Each scene shows the same named points in several views. A view is turned or mirrored, shifted and resized as a whole, has a little noise and may leave points out.

Scene 1
View 1
J156: [ 35  15 -32   9  32  -1  14 -22  17   8 -19  -4  -7 -12  10  -7  -6  -4
  29 -10  16  -3   2]
J426: [ 24   6 -21  12  24  -9  18 -15   9  -1 -10 -18  -4 -18  30  10  -5  -4
   2   4  19  -7  14]
J279: [ 13   5   6   6   6  -8  26 -10  -5  12  -8  -3   2 -15  11 -16   4  17
   3  -6  17   5  20]
J950: [ 24  14 -32   4  37  14  -8 -21  42  -3 -10  21  -2  17 -16 -14  -6  27
  26  -7   8  21 -19]
J911: [ 16  10  -1   9  17  -4  17  -9   2   2  -7  -1   2  -1  10 -11   0  14
  12  -1  14   5  10]
J550: [ 36  19 -22  23  27  12   4 -13   6  -2  -8  -8   0  13  10   7 -19  10
  12  23   3  30 -25]
J274: [ 26  -5  24  12   9   3  25  -9  20   0   2  -8 -10   4  38  -4  15  23
  -5  -5   8   0  17]
J671: [ 44   0 -29  11  26  23   9 -22  34  12 -11  17 -11  11 -11 -17  -3  33
  22  -8   3  22 -28]
J391: [ 13  22 -21  -1  19  -6   1 -19  13   6 -16  11   4 -12 -11 -10 -10  13
  13 -11  20  29  -2]
J760: [  1  32   9   0  21 -16  13 -16  -2   4 -11   7   9   4   2 -31   5   4
  33 -13  16   0  27]
J791: [ 44   8  -3  23  20  25  10 -13  16   5   0   0  -8  27  11  -5  -6  29
  12  17  -5  33 -33]
J200: [ 11   1 -30  -1  21 -17  23 -15  10   5 -16  -4  -1 -38  11  -5  -2   1
   5 -16  29 -16  30]
J447: [ 34  18 -30  18  20   1  21 -15 -14  15 -17  -7   4 -10  -1 -12 -15  -2
  27   7  13  13 -10]
J403: [ 34  17  10  19  12  25   5 -13   9  13  -3  16  -2  40 -16 -25  -4  43
  23  10  -6  50 -40]
J457: [ 17   3  10  22  -4  -4  32   2 -27   6  -1 -20   7 -10  22   0  -7  19
 -18  24   9  19   5]
J623: [ 26   7 -11  15  24   4  17 -13  11   0  -7  -1  -2   7  12 -10  -1  14
  17   5   9   0   1]
J956: [ 44  20   8  19  22  30   2 -17  24   8  -2  17  -8  51  -7 -28   0  38
  38   5 -11  42 -39]
J711: [ 39   5 -18  24  19  35  -1  -8  18   1   2  13  -1  31 -15  -4 -16  50
   0  27  -7  57 -56]
J261: [ 15  15 -12  18  12   1  19  -4 -16   3  -7  -6  11  -1  -1 -10 -13  18
   4  21  10  19  -5]
J9: [ 56 -10  -7  20  -5  17  32 -13  -5  30 -12  -9 -13 -22  11   4 -10  24
  -8   4   6  38 -28]
J269: [ 22  12  14   4  13  -3  17 -17  12  11 -11   6  -4   2  14 -22  11  15
  22 -18  12   8  14]
J833: [12 19 32  7  1 -9 10 -9 -2  3 -5 -4  3  1 24  1  1 17 -8  3 14 36  9]
J699: [ 33   2 -29  16  -1 -11  42  -9 -34  24 -21 -22   2 -52   6   0 -18  -6
  -3   3  23   8   5]
J773: [ 41   3  -4  24   8   4  33 -10 -12  14  -8 -16  -4  -9  20  -4  -6   8
   7  11   7   9  -4]
View 2
J550: [ -2  -1 -44 -28  -3  -7 -43  -5 -27 -35   4  10  11   2 -11  -6 -14 -12
   2   9 -39 -15 -28]
J426: [-25  23   1  -9 -17   4 -41  -7   4 -53 -17 -38  13 -13   1  37   6  18
   9   3 -13  -7 -26]
J623: [-14  19  -5 -15 -10  -9 -17 -20  -4 -37  -1  -6   7  -8 -14  15 -20  -4
   5  -4  -6  -4 -40]
J391: [ -4 -10  14 -14 -26 -14  -7   9 -14 -40  12  14 -17   8 -31  15  13  16
  -1  12 -17  -7 -41]
J200: [-22  19  35 -11 -28  -9 -16  -4   4 -50  -7 -21  -2 -15  -8  55   7  29
   6   5   6   2 -35]
J9: [ 11  -3 -15 -29 -73 -19 -76 -23 -20 -26  10  -4  35 -23 -46   4 -35  12
 -13  15 -20   8  -8]
J457: [-17   8  -8 -18 -28 -15 -39  -9 -24 -35 -57 -19  47 -24 -61  38 -25  -7
 -10   3 -29  15 -10]
J711: [ 18 -10 -63 -39 -26 -18 -30 -22 -46   4  21  57  -5  21 -29 -28 -48 -29
 -21   9 -28 -13   1]
J671: [  9   5 -14 -23 -34 -17 -18 -25  -9 -20  49  28 -17   6  -9 -13 -30   0
  -7   3   4  -9 -34]
J403: [ 14  -6 -35 -23 -22 -28   0 -26 -28  -9  19  50   0  14 -62 -39 -48 -33
 -13  -4 -21  -2 -40]
J261: [ -5  -5  -8 -29  -6 -18 -26   3 -31 -34 -26  13  25 -12 -35  30 -18  -9
  -1   9 -25   6 -31]
J447: [ -2  -9  -1 -30  -4 -20 -37   4 -21 -48   4  -2  30 -23 -24  17 -13  -3
   9  11 -26   0 -55]
J279: [-17  14  25  -5 -32 -17  -8 -12  -1 -41 -29 -14  16 -16 -49  36 -15  10
  -1  -4  -6  13 -36]
J956: [  9   4 -46 -17 -13 -22   3 -41 -17 -13  34  42   0  16 -49 -57 -51 -37
  -5 -16 -18 -10 -52]
J773: [-10  10  -5 -22 -28 -14 -50 -19 -10 -39  -9 -19  39 -29 -31  18 -26   1
   5   2 -15   6 -36]
J833: [-20  11  -6   8 -36  -5 -11  -9  -9 -40 -47 -15  17   4 -79   6  -5  -1
 -11  -4 -39   3 -19]
J791: [  2   8 -48 -22 -20 -13 -30 -29 -19 -19  12  19  11   5 -28 -26 -40 -23
  -5  -3 -22 -11 -24]
J911: [-17  13   7 -12 -12 -11 -10 -10  -7 -40 -15  -9   9 -11 -32  24 -13   0
   2  -2  -8   3 -39]
J950: [  2   4 -11 -21 -12 -11   4 -11 -11 -22  42  35 -39  22  -1  -9  -7   0
  -3   4  -4 -18 -39]
J269: [-18  20  16   5 -30 -15   6 -25  11 -45  -4 -12   3  -7 -51   3 -14   3
   2 -13  -2   3 -53]
J156: [ -9  11  10 -16 -14  -5 -27  -9   3 -53  27 -16   1 -14   7  17   1  15
  16   4  -5 -10 -56]
View 3
J274: [-10  18  28 -18 -35 -15 -20 -29  11  52  -5 -19   9  14  21 -23  17  10
  -7  24   7  -5  19]
J9: [-18   6  16   0  17 -17  14  -4 -15   7  -2   2  41  31  17  -9  -2  32
 -35  20   2  24  -2]
J623: [ -6  -6  16  -9 -28 -12  -9 -13   0  11  -8 -19  -2  -3  10 -17  30   5
 -12  -2   6   5  10]
J550: [ -3 -24   4  -6 -10 -23  11   1  15  -9 -21 -22  16   2  13   9  24  -1
 -21 -10  15  22  -4]
J269: [ -9   9  18  -6 -26  -4 -18  -9  -1  28  12 -13  -7  12   2 -28  21  -5
  -5  14   7 -26   4]
J457: [-10   6  12 -22  -3   0  10  -4  35  33   4  -9  28   7  26 -40  18  32
 -41   9  11  13  31]
J791: [-11  -5  -1  -5 -10 -30   9  -9  10  10 -25 -13  23  17   6  25  17  -2
  -7  -9 -12  15  -5]
J391: [ -6 -11  15   0 -18  -5  -6  29 -12   3   4 -21  -6  20   5 -25  44 -10
 -24  -1  25  -6 -11]
J261: [ -6 -11   2 -13 -11   0   9  11  19   8  -3 -13  12   2  11 -28  33  13
 -33 -14   9  11  18]
J773: [ -6  -1  15  -9  -5  -8   0 -18   6   3   1  -9  15  -2  12 -28   8  27
 -25   8   7  12  14]
J403: [-20   1 -22   4  -2 -18  16  14  12  13 -11  -6  19  30  -9  30  23 -13
  -4 -22 -30 -13 -11]
J156: [  0 -18  24   0 -33 -10 -24 -13 -25 -16   1 -22 -23 -12   0 -27  28  -4
  -7   6  21  -1  -6]
J833: [ -8   7  14 -17 -11  -7   0   4  40  46  10 -24  19  23  19 -23  18  -3
 -24  16  24 -13  10]
J200: [ -3  -6  41  -9 -37   5 -24  -1 -31  10   5 -20 -17  -3  16 -66  42  17
 -32  19  37   8  15]
J950: [-12 -19   6   6 -33 -21  -7  20 -28  -1 -21 -21 -12  20  -4   9  50 -23
  -7 -16   2   3 -19]
J447: [ -2 -16   5  -4  -4  -2   5  -1   6 -17   5 -12   3 -10   4 -29  21  13
 -27  -8  14   7   6]
J760: [ -4  -1   7 -11 -34   9 -18   2  13  15  20 -22 -26  -9  -4 -46  39 -11
  -9  -3  15 -35  14]
J956: [-17  -2 -20   5 -12 -27   8  -3  10   7 -18  -9  11  20 -14  42  20 -23
  13 -23 -35 -19 -17]
J911: [ -8  -1  15 -10 -25   0 -10  -4   4  19   1 -17  -2   1  11 -31  31   5
 -18   2  11  -5  15]
J671: [-16  -7   8   9 -19 -22  -4   5 -37  -3 -18  -9   2  23  -4  13  31  -5
  -6  -7 -11   9 -18]
J699: [ -2  -5  24  -8   9  10   5   2 -13 -13  20  -5  14  -4  20 -69  11  47
 -55  17  30  21  19]
View 4
J773: [  1   9 -12   9  -4 -13  -8   3  -3 -18 -39  -9   4 -13  -8  30  23 -36
   0 -19  -3  24  11]
J760: [ -6 -10  -3 -21 -10 -31  -5  23  23  44 -26 -29  18   3 -14   5  23 -37
 -39 -37  -7  28  31]
J274: [-41   4  -9   5  -4  -6 -22   4   9  10 -24   0  -7 -39  -8   4   0 -25
 -11 -38 -17  19   3]
J156: [ 31   2 -21  11 -14 -19 -12  38  18   5 -27  -4  15   3 -28  11  11 -15
  -5 -32   1  38  13]
J279: [ -9   4   8 -18  -1 -10 -21   4  20   8 -28 -24  15 -22 -10  18  11 -37
 -19 -26  -5  22  16]
J911: [ -5  -2  -9  -8  -1 -15 -13  13  16  12 -19 -11   7 -10 -13  16  18 -29
 -13 -24   0  22  20]
J9: [ 12   5  -6  14  34  -8  -9   5   7 -46 -45   3   6 -31   5  33  17 -35
  21   3  -5  22  -3]
J403: [ -9 -33 -28  10  53 -49  17  24  25   0 -18   6 -28  -3  34   4  43 -36
   5  16  -6  11  23]
J391: [ 30 -10 -11 -22  28 -12  -7  28  40   4 -18  -7  27  -6 -15  12  20 -30
   1  -9  11  29  20]
J699: [ 34  22  10 -14  -8   7 -19  -4  -2 -33 -49 -26  42 -12 -24  53  18 -43
   0 -17  10  31  12]
J956: [-10 -34 -40  28  42 -57  21  39  21   9 -19  13 -39   4  31  -5  39 -26
   3   9 -13  16  22]
J671: [ 23 -18 -22  17  25 -37  -9  47  39  -8  -7  10 -13   0   9   3  13  -6
  13   1   1  27  10]
J791: [ -9 -14 -39  21  27 -27   5  19   9  -9 -15  16 -23  -5  13   9  33 -26
  18   0  -3  15  12]
J426: [  4  17 -23  -4 -23   5 -21  11   3   2 -19  -1  18 -12 -35  21   9 -21
   0 -41   6  27   8]
J623: [ -2  -1 -19   5  -7 -19 -12  19  13   7 -15  -4  -2  -1  -9  14  20 -22
  -6 -24  -1  22  15]
J457: [-27  12  -5 -17   6   2 -11 -27  -8 -15 -30 -14   9 -25  -4  39  27 -52
  -2 -15   5   7  15]
J261: [  2  -2 -15 -18   8 -10  -5  -1   7  -5 -17 -14   7   0  -2  30  38 -44
  -2  -8  12  12  25]
J950: [ 23 -23 -30   0  24 -32  -5  51  48  17   8   9  -6  11  -2  -4  20  -9
   6  -7  10  26  21]
J550: [  9  -5 -49   6  15 -13  10  17   6  -7 -13  13  -4   4  -7  22  41 -29
  17 -11  11  15  17]
J200: [ 19  15   6 -22 -25   1 -38  19  28   7 -17 -18  35 -12 -38  18  -5 -19
 -14 -40   7  34  13]
J711: [  1 -25 -42  10  54 -28   8  20  24 -23   8  23 -34   2  31  16  45 -25
  35  25  16   3  16]
J833: [-35  -5 -18 -21  27   1   2  -8   9  15 -33  -5  16 -35 -10   7  23 -51
  -8 -24  -8  14  13]
J447: [ 21   0 -19   0  -1 -21   2  14   3  -6 -34 -15  13  10 -12  32  35 -38
  -6 -12   6  26  22]
View 5
J671: [-14  -2 -25  17 -18  -7 -21 -15 -18  18  18   8 -21 -12 -19  43   7   6
 -39  15  17 -23  14]
J274: [ -2 -12 -52 -26  15 -16   9 -10   5  19  14 -33  -1   4  -6  -6  -3   0
 -11  12   9 -56 -12]
J261: [  4  -7 -13 -14 -26 -34  -2  -6   3   6   2 -16  24 -13  -4  19  -2  12
 -21 -13  -6  -9  10]
J773: [-12 -10 -16 -13 -22 -38   1 -25   5  11  -3 -15   4  -9   0   0 -16   1
 -13   3  11 -22 -16]
J403: [ -9 -31 -35  -1 -20 -20 -20   7  -6  28  18  30 -24  -2 -33  45  23   7
 -53 -14   7 -15  25]
J760: [ 16   2 -22 -24  -2 -27  -4  15 -20   1   8   7  38   8   6   7   3  47
  -7  -8  16 -58   1]
J457: [  0 -21 -29 -34 -18 -37  17  -9  24   4  -4 -42  15 -12  -5  -2  -3   0
 -13 -20 -11 -10 -12]
J956: [-13 -30 -42   7 -17 -25 -29   5 -13  40  25  45 -31   6 -31  46  17   3
 -50  -2   9 -34  30]
J833: [  4 -16 -51 -25  -8 -31   5   3   6   7   0 -34   3  -1 -24  11   6  25
 -16 -28 -15 -43 -20]
J426: [ -2  21 -21  -5 -14 -29  -2 -29  -8   6   2 -40  21 -11  11   1 -27  13
   4  15  -3 -47 -12]
J391: [  5  14 -17   8 -17 -10 -13  -5 -24  -3   7 -13  16 -13 -11  39   5  43
 -20  -3   5 -32  -3]
J699: [ -5   6  12 -12 -34 -37  12 -34   6 -21 -20 -35  28 -27   8  -1 -23  21
   1  -4  20   4 -39]
J200: [  8  30  -9  -7   1  -7   7 -19 -18 -15   2 -42  38 -15  18   3 -16  33
   2  22  20 -41 -19]
J279: [  7  -6 -24 -25   1 -19  12  -4  -2  -5   3 -25  21  -5   0   2   2  25
 -11  -1  17 -32 -17]
J950: [  0  15 -24  26 -13   1 -28  -3 -34  16  26   8   1 -10 -13  50   8  25
 -34  17   8 -38  29]
J447: [ -4  -2  -3  -6 -35 -42 -10 -15  -7   7  -5   4  18  -8   2  16 -13  19
 -12  -8   6 -20   0]
J156: [ -4  20  -8  10 -18 -25 -17 -25 -23   6   7  -2  12  -4   9  17 -22  25
  -6  24  20 -49  -3]
J623: [ -2   2 -24  -7  -9 -24  -9 -12 -10  15  11  -8  11  -5   3  12 -10  11
 -16  11   8 -41  11]
J911: [  4  -1 -25 -14  -5 -23  -1  -2  -6   9   9 -16  18  -2   2   9  -3  20
 -11   3  10 -41  -1]
J711: [-16 -18 -34  19 -32 -14 -24  -8  -1  34  18   4 -29 -20 -33  58  15 -16
 -59  -6 -16   6  41]
J791: [-15 -17 -37   4 -25 -29 -18 -16  -1  35  14   4 -23  -5 -23  31  -1 -10
 -38   3  -3 -25  18]
J269: [  4  -8 -35 -15   6 -16  -2   2 -13   7  10  -4   4   6  -8   8   4  30
 -12   4  25 -56 -14]
J9: [-24 -20 -21   2 -27 -24   1 -35  13   5  -4 -24 -27 -23 -22  21  -4  -8
 -29   2  19   3 -32]
View 6
J9: [-38   9  24  -9 -43  14 -12 -10   5  12  -9 -10  -5  -4  31 -21  -2 -14
 -25  -3 -26   0  -5]
J699: [-28  10  15  -7 -32  21 -13  -5 -14   0  -3  17 -13  24  10  -5  17  12
 -16  10  14   8   6]
J447: [-35   8   3 -23  -4   3  -1  -2  -4  21   0   7  10  15  10 -13   5  -5
  -1 -11  -7  -2   8]
J156: [-25  -5  -4  -4  -4  -4  -5 -21  15  16 -14  -3  21  12   3   4  -3   1
   4 -20   4   8   9]
J773: [-34  -3   6 -19 -25   7  -1  -8  -2  20   0  -2  10  13  19  -4  10 -10
 -20  -3 -12  11   1]
J261: [-42   6   2 -17  -1   4   6   6 -11  21  13   5   1  15   8 -11 -10  -9
 -14   2 -17   2   0]
J200: [-17  -8  -3  14  -6   4  -1 -13   4  -3  -5  -1   6  27  -4  24  -8  14
 -15   1  17  19  10]
J671: [-33   5   6  -1  -6  -8 -13 -14  24  19  -7 -29  22  -1  16 -15 -30 -23
   2 -32 -24 -11   3]
J760: [-15  -2 -10 -16  27  -5  25   6  -4   2   3  -3  31  31   3  15  -3  -1
 -16 -14 -11   8  25]
J457: [-42  -1   6 -20 -20  12  14   7 -18  18  14   5  -6  17  18  -3   1  -8
 -41  18 -23  17  -6]
J426: [-26 -12  -4   0 -10   2   7 -17   5  14  -7   2  13  15   2  16   0   7
 -17   0   2  22   2]
J550: [-50   5   1 -19  -4  -5   2 -13   7  41  -3   3   6  -6  10 -19 -15 -10
   3  -9 -28   2  -8]
J269: [-17  -6   1 -12   5   0  20  -5   8   3  -6 -16  31  15  16  10  -7  -8
 -26 -17 -25  10  16]
J274: [-28 -21  -1  -4 -14  -1  22 -13   9  12  -2 -21  22  12  18  20  -8 -15
 -46   3 -28  29   0]
J711: [-57  15  10 -14  -6  -8  -7  -3  12  40   9 -22   2 -16  23 -39 -44 -37
  -1 -18 -55 -19 -16]
J956: [-39   8   2 -32   9 -15  11  -2  17  34   1 -32  36  -5  30 -28 -26 -40
  -7 -39 -57 -16   5]
J403: [-40  15   8 -28   8  -7   9   7   8  26   6 -25  21  -1  29 -32 -27 -37
 -14 -28 -57 -19   6]
J791: [-48   1   4 -20  -9  -5   3 -10  11  37  -1 -19  18  -7  23 -21 -18 -30
 -10 -18 -43   1  -8]
J623: [-32  -9  -6 -10  -2  -4   4 -10   6  22   2 -11  20  15   8   2 -10 -13
 -13 -12 -14  11   3]
J833: [-30   3   3 -16   0   6  38   2  -5   9  -3   0   5   4  19   5  -9  -2
 -38  11 -45  16   3]
J279: [-21  -2   2  -5  -4   6  13   2  -5   0   4  -7  11  25  11  10  -5  -5
 -34   0 -13  11  12]
J391: [-23  15   2   2  12   0   9  -4  10   2  -7  -1   5   8   4  -2 -24   4
   0 -12 -17  -4  13]
J911: [-27  -4  -4  -9   2  -1  11  -3   0  13   4  -6  17  18   7   7  -8  -9
 -20  -5 -14  10   8]

In a view up to two points have been moved. Name them for each view, in the order of its rows, or write -.
view 1 => J447
view 2 => J200
view 3 => J156
view 4 => J391
view 5 => J671
view 6 => J426
